Each row is a point on a landscape with many valleys, with its height.
A ball rolls from a point to the lowest of its 2 nearest points, and stops where none of them is lower. Distance is the straight distance between rows; heights are no part of it.
q822: [  2 -14 -11   3   8  -9  12 -17  -3   3   3   9  -4  -8   9  12  -6 -13
 -17 -18  -9 -12   3]  (h 325)
q315: [ -4   8 -30  -3 -28   0 -17   0   6 -11  11  23  33  26  12  -5 -13  -5
  15 -27  14  -7  14]  (h 527)
q440: [  1 -10  12  -5  10  -1   7  -9   2 -25  -3  -6 -12   0   7  25   2  -9
 -23   0   6  -1  -9]  (h 349)
q432: [  3  17 -10  -2  -9 -13  -9  -4  -4  10  -8   8 -15  -5 -28 -24   9  22
  17  -8  15   1   3]  (h 309)
q180: [ -3  20 -31   4  -2  -7   8 -15   4 -11   9  14   8   4  -4  -9 -10  11
  -5 -20  -5  -4  11]  (h 326)
q470: [  7   3  -5   0   4 -23  17  11  -5   1 -14 -11   2   7  -4 -19  13  13
 -20  21  19  -1 -15]  (h 237)
q485: [  8  -5  15  13   0  22  17   5  -2  -9   3 -36   8 -16 -19 -17  10  10
   7  23   2  17 -21]  (h 11)
q585: [ 10  -7  16  12  19  17  12   7   3  -1  18 -24  16 -30  -6   0   6   8
  11  34 -29  26  -1]  (h 121)
q602: [ -2 -11  15   2  12  14   0  17  22  -5  30 -27  17 -28  -3  -5  28  24
  14  37  -9  32  -3]  (h 190)
q575: [ -7   2 -12  -9 -41 -15 -29  13   9  13   2  34  21  16  -9  -8 -12 -25
  16 -17  -9 -18  14]  (h 468)
q451: [ -4  18 -14   9 -16  -8 -12   4 -16   9 -12   6  15  10  -2 -30   4   8
  -1   6  15 -10   4]  (h 126)
q586: [ 11 -23  18 -12  11   0  14  22  -8  -4 -10 -22 -18 -14   2  -4  26   8
  -7  21   7  -9 -14]  (h 427)
q825: [ 20  -6  -3   1  -6 -38 -10   0   9   5 -15  13  -6   7  -6 -15   7  -4
 -25   3  14  -6  -5]  (h 492)
q498: [-26  20 -23  -3  -3  -3 -14 -10   9  -1   6  19   3  12   2 -10  -8   9
 -20 -12   1 -13  17]  (h 274)
q535: [-22  14   0 -14 -13  -6 -20   1 -10   8 -15  21 -15   5 -13   5 -10   9
 -10 -24  24  -3   0]  (h 318)
q675: [ -3  -2 -16   8  -3  -8  15 -10  -2   9  -8  11  16 -10  12  -9  -9  -7
 -30   2  -4 -14  -1]  (h 260)
q856: [  2  -6  12  12   7  -8  13   8   3  -1  -5 -13   0   3  13 -10   0   2
 -28  45  11   6 -20]  (h 143)
q762: [ -8   1  -2  -6 -13  13   4  11   6  14  -5  16  25   7  15  19 -28 -28
  24 -23  -1 -23  -1]  (h 458)
q120: [  4   5  13   9  -2  21  17  -8  -4  10  -9 -23   5 -17 -12 -20 -10   6
  -2   3   6  -2 -12]  (h 109)
q220: [ -7  -4 -15  -2 -17 -12 -36  -9  12   4  -6  13 -16  14  -3  -8  -8 -10
 -22 -24   0   8  17]  (h 460)
q214: [ -2  11  -2 -14  -3 -15 -13   3 -10   7  -4  26 -10   2 -28  -8   4  28
  -6 -16  13  -1  14]  (h 227)
q78: [  4 -13  22  -9  27  -4  23 -12   9   5  18  -7  -3  -3  -5   7  15   0
  -9  28 -21  11 -15]  (h 252)
q820: [ -7 -13  -8 -36 -33  -7 -27   9  16  19   1  30  28  12   0 -11  -4  -9
  -6  -2 -13 -15  16]  (h 432)
q916: [  3  -9  18   4   7   5   9   0  -2  10 -16 -25 -17  -6   0  -4  20   6
  25  10   3   4   4]  (h 433)
q678: [  3  -7  25   5  19 -10  10 -10   7 -13  13  -1 -10  -2  17  20  -6  -6
 -13  19 -11   8  -3]  (h 303)
q698: [ 12   1  32  -2  -3 -17  -7  18   9 -15 -19  13  -4 -23  10   7 -16   4
  -7  20  11  -3  -2]  (h 122)
q913: [  3  -5 -21   9 -11   8   0  -3 -10 -17   2   8  25  15  27  14   0 -19
  -1 -14  -4  -3   1]  (h 470)
q129: [ -3   2  24  -6  20  10   0   3  -5  -9  -5   8   3 -17  15  29  -1   5
  25   4 -10  -1   7]  (h 364)
q649: [ 12  -6  -2 -10 -26  -8 -36   8   1  12  -4  22  22  18  -5 -21   0  -1
 -18   3 -11  -8  24]  (h 381)
q668: [ 12  14   4  -3   0  16 -28  -3 -10  -6   8   2   6  26 -16 -19  -4   2
 -19   3 -10  -8  13]  (h 275)
q759: [  0 -14   4  -2  25   6  34 -13   8   9  18 -21   3  14   0  11  16   2
   9  12  -3  23 -23]  (h 295)
q292: [-12  17   0   5   2  -4  -3  -2  -4   2 -23   0   1   6   6 -15  -2   5
   5   9  14 -17  -1]  (h 226)
q868: [  7  -7 -12  13   0   2  18  -2  -5 -22  12 -20 -11  -6   5   1  18   5
  20  -3   2  18  -3]  (h 188)
q559: [ 24 -16   5  14  14   6  15  -4  -5  -6  18 -19  17  17   6  20  -7 -15
   2   1   0  22  -8]  (h 416)
q500: [-16   9   7  -8   8  -1  10  13  -3   5 -16  19  -2 -17  12  18  10   8
  33  -3   0 -11   5]  (h 417)
q972: [  1   6  -9   9   9  -7  16 -13   5 -12   4 -11 -10   8   0  -8  -2 -14
 -19   7 -18   2 -18]  (h 466)
q74: [ 11  11 -28   7  -4 -11   1 -20  -7  -5  19  16  25  23 -16 -12   4  12
 -19 -11  -7  -1   6]  (h 371)
q983: [  5 -11 -29   3   1  -5   0 -26  10   3  10   1  -6   6   1   7  -3 -14
 -25 -30  -7   2  14]  (h 368)
q396: [-22  17   6  -5   3  -1  14   4   5   8 -14  20   1 -16   7  17 -23  -1
  41  -7  -2  -7  -6]  (h 461)
q484: [-17   6  19  -1  -6  -8  -3  18  11  -2 -12  28  -7 -26  26  20 -22  -8
   3  16   6  -5  -1]  (h 25)
q312: [-10  12 -14 -13  -1  -1 -12  -9  -1   4   9  14  -6  12  -9 -18  -1  18
 -42  -1   6 -19  14]  (h 215)
q555: [-10   9  -8  -9 -34   2 -16  10 -12   7  -3  17   9   6   3 -11  -5  -6
  -6  -5  11 -17   8]  (h 9)
q359: [  5  17   3 -13  -1  20 -25   3 -19  -4  -1  10  14  11 -16  -6  -8   2
  -9 -20  -9 -16   3]  (h 200)
q736: [ -5  11  -8  -9 -12  11  -5   9 -13  -6   3  17   8 -11   0  -6  -5  -6
  -4 -13  -6 -23  -7]  (h 107)
q249: [ -6   8 -18  -3 -22   5 -17  11  -7 -23  -2  15  15  17  17  14 -15  -9
  13 -26   5  -9   2]  (h 502)
q646: [  3   6  12   9  22  15  -1   5  31 -11  23 -27  -8  -2  12  18   2  16
  39   3  -3  22  21]  (h 280)
q346: [-26   2  -8 -38 -25 -11 -21  10  22  23   5  46  13  23 -11 -14 -12   6
  -4  -3  -8 -20  28]  (h 469)
q948: [ -2   7   9  -1  15  -4   2  -8   1 -13 -21   7 -19  -6 -11  13  -1   8
   9 -15  -4   3  -8]  (h 632)
q731: [ -6  -1   6  -3   5  24   5  -3  -9  -6   0 -19 -31 -23   5   9   7   3
   1  -7  -2  -6   2]  (h 328)
q163: [ -2  12 -14 -16  11  -5  -8   4 -10  -1   0  13 -14  -5 -13  -8  14  18
 -20  -8  11 -19   7]  (h 127)
q705: [ -6  19   0   8   0   4  -3  -5 -11   1 -17 -13  -2   7   6   1  -9  -2
  28  -9  12  -6   0]  (h 315)
q311: [ -5  -6   7   9  -9 -20   0  -4  16 -12  -8  30   8 -19  22  10 -19 -15
 -13   3  -1  -8   2]  (h 120)
q261: [ 19   3  10   8   6 -11  -9  -2  13 -22  -3  -7 -25  -7 -21   2  11   3
   8  -9 -12   8 -15]  (h 597)
q254: [ -4   5  -3   9   3 -27 -10  -5   8   7 -14  -3 -21   5   0 -11  -2 -11
 -27   6   4  -6   2]  (h 428)
q215: [ 11  -8  23  -4  12  -6   6  20   5  -3  -8  -4   3 -17  10   3  -7   3
 -24  30  15  -5  -9]  (h 65)
q370: [-13  -9  -9  -1 -20  -8  10  -8  13   2  -5  24  31  -7  26   2 -12 -19
  -7  -1  -1 -16  -6]  (h 186)
q83: [  2  -7  10  11  -9  -3  -7  -8   2  20 -20 -10  -9   7  12  -8  -9 -24
 -12   5   7 -10   5]  (h 341)
q153: [-29   9 -13 -18 -25  11 -24   6   5  21   0  23  -4  10 -14   5 -24   2
  -4 -28  12   2  13]  (h 377)
q16: [ 11  -9 -11  12  -4  -6  23  -1  -6  -9  11 -18  -3 -14 -14 -16  10   1
   2  11   1  15 -21]  (h 105)
q739: [ -3 -24 -12   6  -3   8  21  10 -30  14   4  -5  11 -19  12   4   1  -8
 -20  24   4   7 -10]  (h 394)
q144: [ -2 -14 -17  12  -9  14  13  10 -20 -13  10  -2  26  -8  31  13  -1 -12
  -9  13  -3   5  -5]  (h 435)
q791: [ 12   9   3   6 -17  -2 -31   4 -14  -4  17  24  19  26 -19 -25  -2   4
 -12   9  -8  -2  19]  (h 329)
q298: [ -6  -1   5   7   7   6  26 -18  11   5  19 -12  15 -10   6  13 -22   0
   5  -4  23  21   3]  (h 240)
q513: [  6  12  -1 -10 -13  -7  -1  32 -20  -8 -16  23   3 -25   0 -14   3   0
  10  -1  -7 -25  -4]  (h 213)
q886: [ -7  -4  12  -9  20  13  29 -13  15  -3  -5 -27  -1   4 -12   2  20  13
  12  10  -3   9 -18]  (h 336)
q446: [ -5   0  20   2   6  13 -10   5  31 -12  36 -27  -3 -18  10   5  21  19
  29  19  -8  28  10]  (h 238)
q69: [ 17   4   6   6  -3  -2   0  14 -19 -17 -14   5  19   1  -5  -8   6  -5
  -5  14  -6  -3 -14]  (h 503)
q838: [ -3  -2  16  -3  22  11  12  -3  14 -12  10 -13  -8  -7  15  29   5  13
  32  -1  -9   9   4]  (h 319)
q971: [ -4  -5  30  -4  14   6 -12  13  15   8 -23   4 -32 -30  -9  15   5  18
  20  12  -3  21   7]  (h 555)
q362: [ 14  -2   1   1  -5 -32   4  11  -9   8 -21  14  -8 -10  -2  -7  13   3
   8   6  16  -6   2]  (h 553)
q213: [ -3  18 -16   5  -3  10 -17   2 -18  22   7   1 -10  18  -8 -15  -4   3
  27 -20   5 -10  18]  (h 442)
q38: [ -7  -4  22  10  14   0  -3   2   9  14  -2 -28 -34  -9   7   8   6   6
  36  14  -6  14   6]  (h 482)
q625: [ -9 -10  13   1  -9  18   3   5  -8  15   2   3   7  -4  27  21 -26 -24
  15 -11   6 -14   4]  (h 434)
q806: [ 14 -14  -2   1   6   9  17  -8  -3 -23   9  -4   5   6   6  29   4  -9
  -5 -16   7  17  -5]  (h 390)
q456: [  9  -8  -7  -6   6  11   3  -5  -6  -1  17 -36 -21  19  -7  -1  14  -8
   0  -7  -1   7 -16]  (h 487)
q533: [ 14  -7   6  13   4   5   2   0 -25  -7  -2 -17  13   7   0   0   1 -14
   1   3  -6   1 -12]  (h 457)
q503: [  4 -17 -23 -11 -15 -11 -25 -24  13   0  11   8  -3  17   1  -9  10  -7
 -32 -14  -8   4  23]  (h 412)
q633: [ 22  11  10   3  10 -18  -9  -2  -2 -17 -16   0   1  10 -28  -8   8   2
  -2   2  -3   2 -17]  (h 556)
q989: [  1 -12  24  -7  19   8   6  14  -1  -1  -6 -19 -37 -15  15   4  12   3
 -10  17   4  -8   1]  (h 384)
q771: [ 11   6  -2  11   2  14 -12  -7   2  -9   9 -28 -23  30  -5  -6  -4 -13
   9 -10   2   9 -11]  (h 516)
q935: [ -1  -3  15   8  22  11  18  -5  28   4  27 -27  -4 -10  -3 -16   8   7
  15  22 -26  18  -6]  (h 191)
q885: [ -4 -16  32  -1   9  -7  -5   0  21  12  10 -12 -32 -20  -6  11  12  11
  27  21   1  27   9]  (h 519)
q939: [  4   7   2   9  10  12  23 -18   3   0   3 -10  13 -10  -7   6 -14   2
  13 -11   3   7  -6]  (h 193)
q162: [-12  -9 -21   8   0   3  14  12 -13  18 -10   4  30 -11  20  -8  -7 -11
 -31  28  -6  -6 -10]  (h 335)
q836: [  9   1 -17  -1   7   1  -6 -10 -19   1   9 -11  -4  20 -14  -3  17   6
   3 -16   1   3   3]  (h 443)
q271: [ -1   3 -12  10  -6  13   5   8 -12 -22   2 -12 -24  -9   9  12  -2   8
  13 -17  12   4   3]  (h 264)
q480: [ 11 -14   8  17 -13   7  -4 -14  -6  16  -3  -5   4  -2  11  10 -21 -26
   5 -14   4  -2   3]  (h 403)
q723: [ -9   7 -18  -2 -10   5 -29  -7   1  19  11  19 -19  20 -14   6 -17   6
 -12 -35   4  10  23]  (h 415)
q54: [ -3  -7 -19   4  21 -15  28   7 -12   5  -5  -6  15   1 -16  -8  11  12
 -26  22   3   5 -25]  (h 322)
q65: [ 11   5 -12   2   0   7   2  -6 -18  16   1  -6  12  12   1   5   2   3
  24 -24   5  -5   5]  (h 389)
q402: [ 15  11   1  -3  18   6  -5 -18   0  -1  -7  -8 -15  12 -22  13 -10  -2
   9 -33 -12   8  -1]  (h 665)
q463: [-12 -16  16  -2  16  15  12  -7  25   1  -8 -25 -16  -6 -14   0  32  20
  30  10   0   6   1]  (h 380)
q545: [ -2 -22  -1  -9  10  11  20  13 -18   3  -1 -20  -2  -6   4   2  27   2
 -15  18  -6   2 -12]  (h 446)
q68: [ 12   7 -16  -2   2 -17   0 -14   3 -13   6   5   0  14 -15 -10  11   0
 -35  -6 -13   4  -9]  (h 418)
q812: [-21  16   0   0 -18  -9   2   9   6  14 -10  18  12   8   5   6 -22 -23
  30  -9  -1 -13  -4]  (h 484)

Where does a ball stop that starts at each point below?
q771 | q555
q249 | q675
q396 | q585
q989 | q485
q346 | q555
q885 | q78
q68 | q163
q456 | q555
q948 | q78
q402 | q555
